A landscape with many valleys, sampled at points; each row gives a point and its height.
A ball rolls from a point to the lowest of its 2 nearest points, and stops where none of them is lower. Distance is the straight distance between rows; heights are no part of it.
<1136> height 414: [  4  -7  -9   5   0  11 -20   4  -1   9 -11  -3  13   2 -17  -3  -9  12
 -25  -3   7  19   5   5  15 -11 -13  22  11]
<1433> height 465: [-11  -5 -16   4  19  -5 -12   4   2  16  -3  17  -6  16 -20   7  21   5
 -15  10 -22 -16 -16  21 -13 -24   2 -11  -6]
<610> height 436: [ -8  -6 -14  -2  16 -16  -1   8 -13  27 -10   4  -5   7  -7   3   9  21
 -14   1 -17 -20  -9  14 -13 -26   6 -14  -4]
<1613> height 253: [  2 -12   2  -8  -9   2   2   8  -3  19  -7 -12   0  15  -1  -4   5  25
  -6  -7 -10 -10   6  10  -5 -14  10  -8   6]
<705> height 370: [ 23   5  12  -6  15  13   6   9  -6 -12  -7 -14   8  -5   5  -6 -17 -20
 -18   0  18 -10  11   9  -1   0 -19   5  -2]
<627> height 403: [-19   2 -10   4   2   6  11   3 -10   8  -4  17   4  -2 -16   7  15  18
  -8  -6  -7   8  10  -7   0  14  -9  -1  -1]
<555> height 625: [-22  14  -4   0   8  -5  12   7  -9  26   4   5  -1 -10   7  22  -1  15
  -3   0 -15  -6   7 -22 -11   0  -6  -5  -5]
<1478> height 455: [ -9  20  -9   6  18 -21   9  -9 -14   9  11   2 -10  -8  27 -18  -6   1
  -5  21  -2  -8  -5  -8  14  11  17  -7   1]
<190> height 417: [ -7   1 -13  11   3  12  17   6  -7  16  -5  -7  17  -1  -1  -3  16  25
  -8  -4 -13  10   8 -19   8  15  -6  -1   3]
<1589> height 166: [ -7   5  -5  17   4   1  -1 -25  -1  -9  -3  17  -4  -8  -6 -17  13  -4
  14  11  -7   4 -18  -6   7  19  16  -6  -8]
<965> height 141: [ 35 -12   3  -2   3   1 -12  -6  15 -14   0  -3   2  -9   9  -8 -18 -19
  -4 -11  20   7  11 -13  11  -2  -4   2   3]
<1420> height 485: [  7   7  -7   7 -15  -5   7  18   7  21  -4  -3  11  16   4  -5   7  24
   0  11 -23 -14  14  -4   1   2   2 -11   4]
<1075> height 203: [  2  -7 -12  -9  -6  24  24  -7  -2   0  -1 -13 -10  10  -2  -6   9   2
   0  -9   1   3 -14   6  -6 -16  22 -17  -2]
<1480> height 104: [-16  -5 -20   1  -1  21  28   4   0  -7  -1   5  -1   0 -10   6  35  -2
  14   1 -14   7 -13   1 -26  -6  -2 -18  -4]
<896> height 768: [  0   3   7  -5  -8   8   8  -3   7 -21  11  25   9  -5  -6  -1  -1 -27
 -10   4  17  16  17  -4   6   8  -9   2   1]
<82> height 329: [ 12   3 -10   5  13   9   5  -3 -22 -16  19 -24 -10  -5  21 -11  -8  -4
  10  -1  -3   9   7   0  14  22 -12  -8   0]
<1484> height 252: [-12  -1   0 -13  -9   8   9   3 -16  -2   4   4  -5  11  -4  17  -2   8
  -3 -10   7   4  -2   8  -1  -7   7  -2   2]
<725> height 290: [-14   1  -1  13   0   6  18 -11  -6  -2  14   5  -8 -15  12 -16   9   1
  13   8  -7   7   5 -13  -1  26   8 -12  -7]
<590> height 189: [  6   6  10  14  -4  -9  -8  -8  12   9  -6   2   5 -10   1   1  -7   5
   7 -13   7  -8  -2  -9  -1  10   9   4  -4]
<1488> height 369: [  4  -3   9  -1  14   4 -17  14 -10   2   4 -12   4  12  -4  -5  -5   4
 -25  -4  12  -1  -1  26   9  11 -11  14  -8]
<1726> height 504: [ 20   4  -6  13 -20 -16   6  19   9  19   1  -6  15  14   3  -2  10  20
  11  22 -12  -8  -2 -12  12   4   2  -9  -6]
<900> height 270: [ 13  -6  24  -9 -19 -11  -3   2   5  -8   1 -15  -4   1  14  10 -11   1
  18 -18   3  -4  13 -13   3  -3  -1  -6   4]
<643> height 202: [  9  -3 -11  -3 -17   0 -10   8  -6  12 -18 -20   9  11  -9  11  -1  21
   0  -6 -18  10   8 -14  12 -11  -6   0  10]
<476> height 334: [ -4   4  13   6  -1 -34   8  -3  -1  13 -12 -12   6 -13  28   8  -4   4
   9   4  -1 -17 -11 -11   4 -10  11 -14  -1]
<497> height 228: [ 21  -5   3   3 -18   6  -4  12   9   6  -1 -18  10  16  -2  12   2  17
   4   4 -10   9   3 -15  25  -5 -10  -3  -1]
<1120> height 779: [  3  10   8  -8  -5   2  -4  -7   3 -37   7  22   2  -6  -1  -4   1 -36
   4  13   5  20  11 -14  -2  14   1   1   9]
<1339> height 388: [ 14   9  12   2  18  19  -3  12   2  -2 -11  -9  12  -3 -10   4  -7  -8
 -25  -4   9  -2  12   2   4   6 -27   7  -2]
<1561> height 92: [ 30 -18   6 -10 -22 -18 -18  14   9  -6   1   3   4   3   6 -15 -12   2
   4  -5  12  -8  18   6   2  -2  -4   7  16]
<489> height 406: [  8  17  17   4  14   5  -3  17   2   6  -6 -17  10   3  -1  14  -5   0
 -11  -3  -6  -9   2  -4   2  12 -27   5  -7]
<1607> height 298: [ -9   2  10   8   4  11   5  -8  -3   1  16 -13 -10 -15  19  -2  -7   0
   7   0  -8   6   4 -12  -1  23  -1  -5 -10]
<1438> height 284: [-25  12   7 -13  22  17  -9   1  -1 -11  10  -3 -12 -16  -4   4  -1 -34
   4  23  -2   7  -8  -5 -13  19 -19  20 -10]
<1234> height 278: [-11   3  -7   2  -4  13  31  -3  -7   8   8  -3  -7  -9   8 -11  11  -4
  10   1  -5   7  -7 -11 -18  10  18 -14  -2]
<1096> height 118: [ 19 -14   5 -10 -13  -7  -8   9   1  -3   8   2   7   6   5  -9 -17  -8
 -11  -7  20   4  24  13   7 -11  -3   5   9]
<360> height 95: [ -5  -4 -17   8  -8   7  -2  -9   9 -13 -15   2   2   3 -20  -4  11   1
  10   0   6   4 -24  15  -7  -4   9   9   1]
<413> height 250: [ 16 -10  32 -11   3 -26 -16  17   7   3  -4 -13  15   7  -1  -7  -4   2
  -3  -8   6  -5   0  -4   3   5  -2   9   0]
<876> height 74: [ 19 -12  -3   3 -23  -1 -17   1  15  -2  -1  13  -8   4  -2 -22  -8   9
   3  -2   9 -15  13  18  -3  -2   0   3  14]
<218> height 302: [ -9  -8 -11   6 -19  18  13 -14  -1  -2  -8  13   8  -5 -14   9   5  -6
   7  -9   3  22   6   1   5 -26  -8  -3   5]
<911> height 177: [  5  -5 -18  15 -10  12  -2   9   1   6  -6 -15  13   5  -4  -5  -1  31
  -8   5  -6  14   5  -7  19   0 -12  13  11]
<1137> height 257: [  0  12  -9   3   6   8  30   2   5  24  -1  -9  -4  -6   8 -15  12  -5
   0  -6  -6  -7 -15  -7 -18 -11  18 -16  -2]
<91> height 703: [ -9   6  12 -15 -12  14   0  -5  -8 -27   4  22  15   3   6  13   2 -38
  -4   2   0  13  -1 -13 -10 -10   2   9  10]
<1117> height 123: [ -2  11  17 -18  11   1 -15  -4   1 -16   7  10 -11   6 -10   2  -8 -21
 -10   6  14   7  -5  -3   1  11  12  16  -5]
<1733> height 339: [  4   7  -1  -9  27  -4   1  -3 -25 -11  18 -28 -23  14  18 -14  -9   5
   3  -1  -2   3   2   2  14  16  -4  -2  -2]
<221> height 399: [  6   2  -4   4  14   2 -19  12   0  16 -11   1  14   1 -20   5  -2  11
 -24 -10   6  10   6  -1   2   7  -7  15   1]
<54> height 169: [  8   7  11   9 -10 -35  -7  13   4  19  -5   3  16   3  17   0   1  12
  -3  13  -7 -23   1   4  10   0   2  -1   1]
<1052> height 201: [ -4   1  -3  22  -3   2   9 -10  12  17 -13  -3   8 -13   1   3   5  14
   9  -7  -4  -7  -6  -6  -4  -1   7  -8  -6]
<650> height 196: [-14   5   4 -13   5 -14   3  -5   1  -2  -3  14 -15   8 -10  10   4  -4
   5   1  -3 -20 -18   8 -16 -12  15   2  -8]
<4> height 380: [ 16  -6  12   1  16 -30 -14   8 -12  -5   4 -22   0  11  19 -18  -4  11
   8   1  -7  -8  -9  -3  17  16  -2   2  -8]
<1006> height 389: [-17   4   0  -4 -10  10  12   5  -5  -9   5  27   4   9 -15   4  16   7
  -8   2  -1   5  12   6   4  10  -9   4   3]
<696> height 802: [-11   2  -6 -11 -15   7  10  -3   2 -21   2  10 -10  18  -4   4   9  -7
  10  -2  -5  -6  -7  20 -11  -7  10 -12   0]
<194> height 58: [  0  -9 -10  18  -2   1 -11  -9  21   7  -6   7  -7   8 -15 -24   7  14
  -3  13  -6 -18  -9  28  -3  -5   9  -1  -1]
<1053> height 78: [ -4   3  20 -16  -4  -8 -10   1   6   3   3  11 -12   8  -6   0 -12   1
  -9  -5  11  -9   9   9  -6   1  11  10   1]
<734> height 355: [ -5   3  -6 -15 -10  -6   0  15  -2   5  -5  20  -6  14 -20   9   2   3
  -7  -5   4  -6  14  22 -24  -9   2  -2   9]
<339> height 338: [ -8   7 -15  -1  -6  -2  10   7   2  -2  -7  16  -2   2 -20  13  12   2
  11 -11   3  -5   1  13 -25  -3  -1  -6   0]
<958> height 671: [-17   6  11  -1  -9  12   1  -7  -6 -21   3  19   1  -4  -5   7  16 -15
   6   4  -1  12  -9  -6  -4  15   1   7  -1]
<1477> height 229: [ -3 -12   1 -16  -9  13  14   3 -12   9   3 -13  -9  18   3 -11   5  14
  -9  -6  -1  -3  -4  14  -4 -15  25 -11   2]
<1655> height 152: [ 28  -5  -1  -6   2  -6 -18  -8   2 -18   5  15 -12  -1   3 -16 -16  -9
   2  -9  16   7  13  -2  14   5  -2   1   7]
<947> height 321: [-10  -3 -24  -1 -10  13  13  -2   1  -5 -17   9  -1  -4 -23  11  12   0
  11 -12  -2  13   4   6 -15 -14 -14 -10   8]
<141> height 354: [  7   8   8  -8  15   7  -7   5  -9 -15   7  -7  -7   3  -1  -6 -14 -16
 -17  -2  16  -2   5  17   8   9 -15  10  -7]
<1623> height 237: [  0  -7  -4  -5 -18   0   2  -6 -13 -12   5  -1  -5   8   3  -4  -7  -2
   8 -10  14   5   1  18   9  -3  11  -3   2]
<135> height 193: [  9  -8 -12  17  -7  11   2   1   0   1  -1 -29  12  -4   8  -8  -1  24
   3   0   5  11 -15  -7  16   3   1  12   2]
<973> height 186: [ -3  -6 -14   8 -12  14   9   1  -3  -7   7   4   7   0  -1 -10   4  18
  -2  -2   8   7   5  10  14  13   0   5   6]
<80> height 413: [ -9   4 -15   7  17 -16   1   0  -8  26 -18  18   2  -9  -9  16   4  12
  -9  -7  -6 -13 -13   2  -7 -20   5  -6  -4]
<1153> height 565: [-23  13   8   7   4  -5  15 -16  23  -3  -2  28 -11  -8  -7   8   9 -13
   7  11 -13 -22  -4   1 -12  -5   2  -9  -6]
<824> height 144: [-20  12  10 -27  10 -17 -15  -9  -2  -7   6   8 -20   5  -5   5  -6 -21
   9   9   9  -4  -9 -14  -6   4  11  19  -4]
<1237> height 356: [  1   1   4 -22 -11  -1  -1   8 -11 -14   7  15   7  14  -8  12  -2 -22
 -11   2  19  13   5  13  -7 -12   9   7   6]
<1103> height 267: [-15  -4   2 -16   7   4  10   9 -22   6  15 -15  -5   6   6  18   1  14
  -9 -11   4   1  -8   0  -5   0   6   4  -8]
<1511> height 521: [ -5   4  -5   4   5   4  -3  -1  17 -12 -14  22   6  10 -23   9  22 -10
   3  -2 -12  -9 -17   8 -18  -9   1   2   1]
<885> height 172: [  8 -13  -9   7 -15  11  -3   8  -6  -5  18   2   9   9   9 -11  -9   9
 -12   2   5   3  15  19  24   3 -12   7   7]
<676> height 161: [ 18  -9   3  -9  -9  -6 -18 -12   3 -17  -5  16 -10   6  -9 -19 -10 -10
   2  -2  18   6   3  12   7  -8  15   1   7]
<751> height 198: [  8  -7 -13  13   0  14  12   1  -3 -10  15 -10   5  -6  14 -21   4  12
  -1   0   0   6   4  -7  19  26  -9   0   0]
<296> height 430: [ -8  -2 -18   2  -3  11   3   9 -16   8  -9  -8  13  -2  -6  10   3  12
 -11 -15 -17  15  19 -16  14   9 -22  -3   6]
<1289> height 373: [ -3   4  -7  -4 -11   5  -6  13  -4   5  -1  25   6   7 -22   2   2   6
 -16   1   5   9  23  15  -4   5  -4   4  11]
<1310> height 752: [  0  -6   7   4   1  22  -3  -7   2  -3  -1   5  10 -17  -8  12  -1 -19
  -9  -9  14  30   7  -4   2  -4 -11   2  -3]
<1385> height 234: [  6   4 -12  11   3 -11  18  -4  14  17  -7 -15   2  -3  16 -23   5   3
   2  -1  -7 -19 -12   0  -6 -10  21 -20  -3]
<1349> height 114: [ -8  -8 -25  10 -10  15  18 -11   4  -4  -9 -10   1  -7  -8  -3  13   9
  16  -2   4   9 -15   9 -13  -3   6  -7   1]
<1041> height 103: [ 27 -15 -19   8 -24  -6  -6   8  10 -15   3  -6   6   0  13 -11 -12  15
  12   6   4   2  -6  -6  18   4 -18  18  11]
<214> height 242: [-28  13   0  -8  12 -13  -6   0  -9   5  11  19  -2 -12   1  23   4 -20
   4  20   6  -9 -24 -15  -9  -3   4  23  -7]
<347> height 57: [  4  -1  16   2 -12 -13 -13   2  13  12   1  16  -8   7  -3 -12  -7  11
  -4   0   1 -25  15  17 -11   1   7   1   3]
<721> height 176: [  2   3  -6   7  10  -1  -5 -15  -7  -4   9   9 -11   7   1 -24   0  10
   0   9  -6   1  -8  -2  15  18  21  -4  -8]
<662> height 77: [ -7 -10 -18   7   1  -2 -12   2  25  15  -8  -1  -9  13 -19  -4   8  15
  -7  -4 -12  -7   5  29 -17 -17  -6  -8   2]
<465> height 449: [-19  15  -4   5   9 -21   8 -10  -8   8   0   8  -5 -15  23   3  -6   1
  -8  17   3 -16 -16   5   9  -1  15  -5   1]
<1707> height 740: [ -9  -7   4  -4  -2  18   4  -6  -4  -6 -11  25  14  -7 -17  14  18 -20
 -14  -2   5  34  10 -15   6 -11 -17   3   2]
<1393> height 303: [ -1   0  -3   4   5  20  17   6 -20   0  11 -23  13  -6  11  17  -2 -10
  -6 -11  -3  11   9   8  10  -1 -25  -2  -1]
<1030> height 613: [-24  10  -8  -4   7  12  22   1  -9  15   4  14 -10  -4  -6  15  10  13
  -1   3 -14  -5  -5 -17 -16  -5   5 -10  -8]
<670> height 638: [-21  16   7  12  11 -10   7  -2   1  22   5  18   6 -20   3  18  -1   0
  -7   3  -2  -4   0 -13  -5   9  -6   8  -5]
<1084> height 285: [ -4  -6 -13  -5   5  15   8  10 -27   7   8 -20   8   2   4  24   2  10
  -8 -19   3  18   3   5   3  -4  -8   1   0]
<1078> height 194: [ 10  -1  -1  -1  15  -1  -2  -4  12  -3  -5   6  13 -15 -17   9   4 -13
 -12   8  22  12   0 -10 -16  16  22   3  -5]
<506> height 385: [ -5   2  -4   1  11  -2 -10  11 -13  13   2   1  10   6 -10   7   5  13
 -16  -6  10   4 -10  12  -1  12   2  16  -7]
<288> height 36: [  4 -14   7  13  -7 -10 -18  -6  15  19  -1   1  -8  12   0 -22   4  15
  -2  12  -6 -31   4  22  -9  -7   5  -9   2]
<1113> height 195: [ -8  11  11   8   0 -19  -5   8   2  21   6  12   6   4  10   2  -6  14
 -16  11  -6 -23   4   5   9   8   4   8  -4]
<1278> height 127: [ 28  -4   1  12  -4  -1 -12   4  19  -6  -6  -9  10 -20   3  -3  -9  -7
   7  -8  20   9   7 -18  -1  13  -5   9   6]
<579> height 795: [-10   5   2  -7 -13   6   1 -17  -5 -26   0   3 -17   4   2   5   6 -17
  23   0  -6   5 -11   4 -12  -4  13 -13   2]
<794> height 217: [ 10  -3  -7  15  -9  -7   8  -7  13  10 -11 -22   8  -3   9 -10   4  14
  17  -1  -6  -9 -14 -11   0  -4  15  -8  -3]
<301> height 590: [-27   6   6   1  -1   2   7 -16  -1  -1   7  12 -16 -16   7   2   4 -14
  21  18 -15   2 -11  -9 -15  11  11  -5 -11]
<306> height 445: [ -6  12  -3   5  13  -3  14   1 -10  11  15  -9   2   1  20 -15  -3   6
  -9  10  -3  -5  -8  -9   6  18  18  -1 -10]
<1277> height 319: [  2  -5  -3   6   3  21  16  -1 -17 -12  20 -26   3 -16  24  -1  -5 -19
   5  -3  -5   9  10   5  10  10 -21  -9  -2]
<1054> height 185: [ -3   6   2  -2  15 -23 -14 -12 -11   3   9  11 -22  16   5 -22  -4  12
   2  18  -9  -8  -6  10   8   6  22  -1  -4]
<1731> height 401: [  9   9 -10  13  -1 -19   6   7  -8   2  13 -15   5  -1  23  -9  -4   8
  19   4  -5  -8   3 -11   3  26   2  -4  -4]
<1190> height 432: [-12   8  -6  10  15 -15   8  -3  -9  12 -10  15  -1 -15   7  18   6   5
 -11  10   2 -18 -26  12   0 -19  11  -8   3]
<409> height 305: [ 20  -2   6   2  -6   3  -3  17  -3   2  -5 -34  15   2   0  24  -1  -9
   7  -7   1  13   6  -6  15  -9 -30   2   0]
<1697> height 124: [ 22 -14 -18   9 -18   1   0  18   0  -6  11 -19  17   8  11  -2  -5  11
   2  10  -2   6   2   3  27  -5 -24  15  10]
<29> height 304: [-12  11  14 -14  19  18  -7  -7  -1 -10   5 -13 -23 -12   1   3 -19 -25
  -1   7   6  -2   1  -2  -2  13 -19  10  -9]
<223> height 154: [ -3   3 -16  15   7  -2   5 -23  12 -12  -6   4  -9   3  -6 -17  13  -5
  16   7 -11  -6 -21   7  -3   3  17 -16 -10]
<679> height 175: [ 17   0  10  -1   4  -7  -4  -3  16   6  -9   0   6 -14  -9   5  -9  -4
  -3  -8  21   3   6  -9 -17   6  16   3   0]
<179> height 288: [ 14 -10  18 -12 -14  -8   1   2   2   2  -6 -15  10  -4   5  15 -11  -7
   7 -25  15  11  15  -7   0 -17  -3  -1   9]
<533> height 661: [-12   7   5   5  -2   0   1  -3   0  -2  -3  23   4 -16 -12  12  14 -17
  10   4   1   3 -16  -5 -25   8   7   5  -5]
<629> height 148: [ 15 -13  -3   4 -10   3 -11  13  -1   5  13  -1  17  11   3  -7 -14  -5
 -15  -1  10   7  20  16  17 -18 -22  12   5]
<1521> height 320: [ -7   8   9  13  -1 -13  10 -12   2  17   0 -10  -4 -22  31   2  -4  -2
  11  10 -11 -10  -9 -18  -6   0  18 -16  -6]
<882> height 790: [ -8   8  11 -14  -7  -2  -5 -17  -2 -17   5   8 -28   0   0   4 -11 -14
  16  -5   5   6   2  -4  -2   2  11  -5   0]
<1529> height 76: [ -5  -8 -15  17  -8  13   0  -9  11  -4 -12   7   1   3 -18 -20   8  21
  -3  12   0  -1 -15  17   5  -3   9  11   2]
<229> height 279: [ 14  -4  19  -8  -1 -14 -10  21   0   6  -9 -29  16  12  -1  16   2   4
   2 -12   2   5  -1  -6   8   1 -15   6  -4]
<1612> height 214: [-14  14   8   3   7  -2  -3  12   4   8  16   8   2   5   2  -1  -8  12
 -18   7  -2 -13  11   8   6  23  -9  12  -6]
<838> height 264: [-29   8   4  -9  13   1  -4   0  -8   4  16   0 -11 -15   4  15  -2 -17
   6  12   2   4 -16  -7 -12  12  -4  15 -14]
<1456> height 365: [  5 -15  12  -6   3 -19  -5   4 -13   6   2 -22   5  14  13 -22   0  21
   3  -3  -5  -6 -10   2   7   4  17   0  -5]
<591> height 158: [ 20  -2  16 -11  15  -5 -10  -6  10 -11   4  -9  -5 -11   2   0 -14 -16
  -9  -5  23   7  12 -10  -7   8  11   0   0]
<707> height 137: [  7   1   3  17  -1 -24 -13   3  12  27 -22   6  13   1  -1  -2   1  17
  -6   7 -10 -23   1  11   1 -14   2   0   6]
<298> height 398: [ -7   3  -2   8  14 -11  -6  -1 -10  20 -11  16  10  -3 -11  12   4   8
  -9  -5   6  -3 -20   4  -4  -3  11  11  -9]
<1176> height 247: [ 37 -13  16 -20  29 -19 -13   8  -4 -20  -5 -14  -1   2   9 -22 -16 -14
  -5  -4  10  -2  13  -1   7   1 -17  -2   7]
<903> height 268: [  5  -6  12   4 -17  17   2 -14   8  -5   4   9  -2  -4   6   4 -13  -2
   0 -16   8   5  14  -4  18  -7   0  -4  -2]
<178> height 306: [  8   2  18  11   5   9  -6   1   2  -2   7 -30   0 -10  22   4  -5  -4
  11   1 -13   1  -2 -15   6  19  -9  -5 -14]
<1414> height 349: [ -3  -4   5 -13  21 -13  -1  -2 -26  -1  14 -21 -13  15  13 -19  -3  12
   0   1   0   5  -8   2  10  11  19  -1  -4]
<1286> height 348: [ -5   4  16  -5  10 -48   0  -7 -10   7  -2 -13  -2  -3  26 -12 -10   5
  13   6  -6 -14  -6 -13  11  -2  10  -7   1]
<1074> height 182: [ -1  -4  22 -30  27 -19  -8   2   5  -7   5 -11  -6  -4  -1  -5 -15 -14
 -11  -1  20   0   8 -10  -9   7  10   8  -2]
<450> height 246: [ 19  -7   2  11 -24  14   8   3  14  -3   3  -7   9   2  11   5   0  11
  13  -4  -7   3  12 -18  18  -1  -9  -8   7]
<47> height 330: [  4  -5   3 -27  -5  -5   2   9  -7 -13  -8   9   1   7 -13  17   6 -19
   0  -5  20   8  -2   3 -27 -19  15  -1   7]
<1389> height 601: [-25   7  -1  -6  -2  10  17  -3  -7  -4   8  13  -8  -1  -1  12  15  -2
   9  12 -11  -5 -17  -9 -16   2  13  -5  -8]
<144> height 462: [  3  -2 -20   2 -12   2   1  10  14  16 -15 -11  -3  15  -9  -7   6  23
  -2   1 -30  -9  19   4  -6 -13  -7 -17  13]
<1440> height 684: [-19   3  23 -11  -4  17  -3  -5  -2 -28   4  18   4  -8   6   7  18 -31
   1  10  -8  18   0 -17  -5   8 -10  17   4]
<669> height 115: [ 30  -7  -9  10 -10  -3 -12   9  17 -16   1  -7   7 -11  11  -4  -8  -2
  13  -5   7   1  -3 -16  14  17 -23  11   4]
<1291> height 650: [-13  11   2   8  15  -7   3   2  -2  18  -6  31   4 -23 -16  23   7 -10
  -1   5   1   1  -5 -15 -22  -1   2   4  -6]
<132> height 206: [ 25  -5 -16  12  11   3  -9   5  -5 -16  10  -6  -3   1  17 -19  -6  10
   5  -1  -6  -5  -2  -3  22  28 -18   1  -2]
<380> height 111: [  1 -12 -11   3 -13   7 -10  -4  21   0 -14   3  -7   8 -25  -7   1   9
  -3  -3   5   1   1  29  -8 -24  -1   2   9]
<1647> height 135: [-13 -10 -15   5 -15  26  16  -9   0 -19  -8   0   5  -1  -4   3  26  -9
  17   0  -8  15 -17   5 -14  -9   3 -11   3]
<395> height 580: [-33   6   3   2   3   1  17 -15  12   8   4  22 -14 -26   8   9   8 -11
  14  19 -17 -14 -10  -7 -17  -7   5 -10  -9]
<137> height 544: [-13   5  -7   8   8  -9   7  -6  26  -1  -1  19  -4   7 -16   9  16  -6
  -1   1 -15 -16 -14  17 -11 -13   5 -13  -8]
<1608> height 216: [ -9   5   7  -3  -2  -5   3 -15   6  -1   0   6 -16   6   0  -8  -3   5
   8   1  -5 -16  -6   7  -2  -1  24  -8  -9]
<1198> height 495: [ -7  -4 -18   2  13   5 -17   6   6  -2 -17  22   2  16 -35   6  23   1
  -9   1 -28  -9 -17   8 -12 -22  -3   1   1]
<1460> height 309: [  5 -10   2 -15 -11  -2   2   2  -2   2 -12  -1   1  -2 -14  15  -5  -6
   4 -21  18  10   8   5 -16 -20   7  -2   8]
<1238> height 258: [  4   1  17   3 -18  12   4  -7  12  -1   1  -6  -5  -3  11   8  -8   8
  11 -13  -6  -5  11 -15   4   2   5 -11   0]
<623> height 282: [ -2  -9  -3  11 -15  20  11 -11   1   5   2   2  14  -8   3   8  -5   1
   0 -15  -1  20  18 -10  18 -17 -15  -5   3]
<1079> height 723: [ -1   2   4 -12  -6  15   5  -1  -3 -13  -4  32  16   3 -14  16   7 -27
 -15   4   6  21  12 -11  -6 -19   0   1   7]
<1445> height 205: [-26  12  -5 -13   9 -18  -5  -1  -1  -2   0  22  -6 -11   4  21   5 -24
  10  26   4 -32 -24 -11  -6 -26   6  17   7]
<1375> height 442: [  2 -10 -18  12 -18  12  -9   2   9  12 -14  -8  -4  10 -12 -14   0  31
 -10  11 -19   0  14   8   0 -18 -10   0  19]
<844> height 178: [ -1 -15 -14  -1 -19  18  14 -14   3  -1  -6  -9   0   8  -3  -1  -3   8
   4 -11   5   7  -3  14   6 -31   8  -6   3]
<1223> height 333: [ 15   0  14  -8  22 -13 -13  -3 -11 -14   2 -22 -16  -1  12  -7 -17 -11
  10 -15   7   6   6  -4   7   9 -15   1   0]
<1538> height 324: [ 26   6  11  -8  32   1  -8  -7 -11 -18  -3 -14 -19 -11   8 -13 -19 -25
   6   2  12   4  12  -1  -3   3 -23  -3   4]
<687> height 134: [ -9  -3 -17  11   5   2  15 -13   9   3  -7  -3  -2  -3  -6  -1  17  -2
  10  -1  -4  -6 -24   9 -19  -5  14 -15 -11]
<462> height 308: [-11  11  10  11  -2   0  13  -5   7  15  10  -4   1 -13  19   2  -4   7
   4   5 -12 -10   4 -21   1  13   5  -5  -9]
<351> height 101: [ -7  11  16 -13   9  -1  -4   4   2   4   4  10  -5   0 -13  16  -5  -8
 -14  -6  13   2  -2  -5  -9   7   5  13  -7]
<1331> height 759: [  8  -5   9   8   1  16   6  -7   5 -13  10   8   8 -17   4  -5 -10 -26
  -5  -8  12  14  13  -2  14   5 -24  -1  -6]
<1351> height 318: [ 16  -1  12   7  -5  12  -2   6   2  -5   6 -24   9 -11  13  14  -7 -11
   8 -10  -1   8   7  -9   9   4 -23  -2  -5]
<1443> height 314: [  5  15   7 -13  30   8 -11  -9  -1 -16   7  -3 -23 -12  -1  -7 -16 -32
   5  15   9  11  12  -6  -7  14 -18   2   1]
<62> height 226: [  5  -7   5  -6 -10   4 -12   7  -5  13  -9  -6   5  10  -4   9  -7  19
  -8 -16  -2   5  13   5   8 -11  -1   4   7]
<1698> height 786: [ -6  16  12  -7  -1   0 -11 -17   2 -19   6  19 -20  -9  -3  -2  -5 -24
  19  10  -1  16   7 -13  -8  17   5   0   5]
<1152> height 343: [ -6   4   9  -9   8  -2  -5  -4 -12  -9  11 -13 -13   1   8   4 -11  -8
   1  -9  10   3   0   4   5  17  -2   5  -8]
<993> height 227: [  6  -9  -7  -2  -8  -5  -1  -8  -2  -6  -2  -7 -11   7   4 -19  -5  14
  13  -8   3  -6  -2  11   4   3  18  -8   0]
<1333> height 168: [-25  10   3 -24   5 -18  -9  -4  -6  -8   0  14 -14   9   0   8   2 -19
  16  13  -3 -22 -23 -10 -14 -13  14  17  -1]
<922> height 392: [ 22  -2  -2  11  -6 -19 -11  12   3  -2   6 -13  10   8  13  -8   0  11
  13   5  -6 -10  -8  -8  16  17  -2   3  -7]
<1444> height 97: [  2  -4 -13   7   5 -23 -16   5  21  28 -22  -5   1   9 -12  -2   5  15
  -6  -3 -21 -17   6  15 -13 -21  -7  -8   5]
<1302> height 143: [ -3  -8 -14  -6 -13  15   0  -7   7  -6 -15   8  -3  14 -20   8   5  -3
  -1  -8  -2   7  -6  22  -2 -37  -2  -8   5]
<948> height 218: [ 21 -17  31 -25  20 -19 -11  12   6 -12   0 -16   7   1   2 -16 -13  -7
 -12  -8  16  -1  11  -2   0   6   1   5   3]
<767> height 428: [  6 -13  -7  10 -20  13 -17  -1   3  10  -7   2   3   6 -10 -10 -10  22
 -13   8   1  10  11  11  10 -22 -11  15  19]
<1034> height 153: [ 12  -4 -15  11  -6  17  10  14  -8   1   5 -26  23   7   6   1   2  12
 -10   1  -7  14   8  -1  28  -5 -24   4   8]
<85> height 431: [ -2   7  -7   6   6   9  16  15 -10  12  13 -15  11   7  10  -1   5  19
 -12   0  -8   0   3  -7   6  20   0   2  -2]

For each start below, name the point where the ball stops.
<579> => <506>
<1731> => <288>
<1223> => <288>
<1726> => <288>
<993> => <288>
<670> => <506>
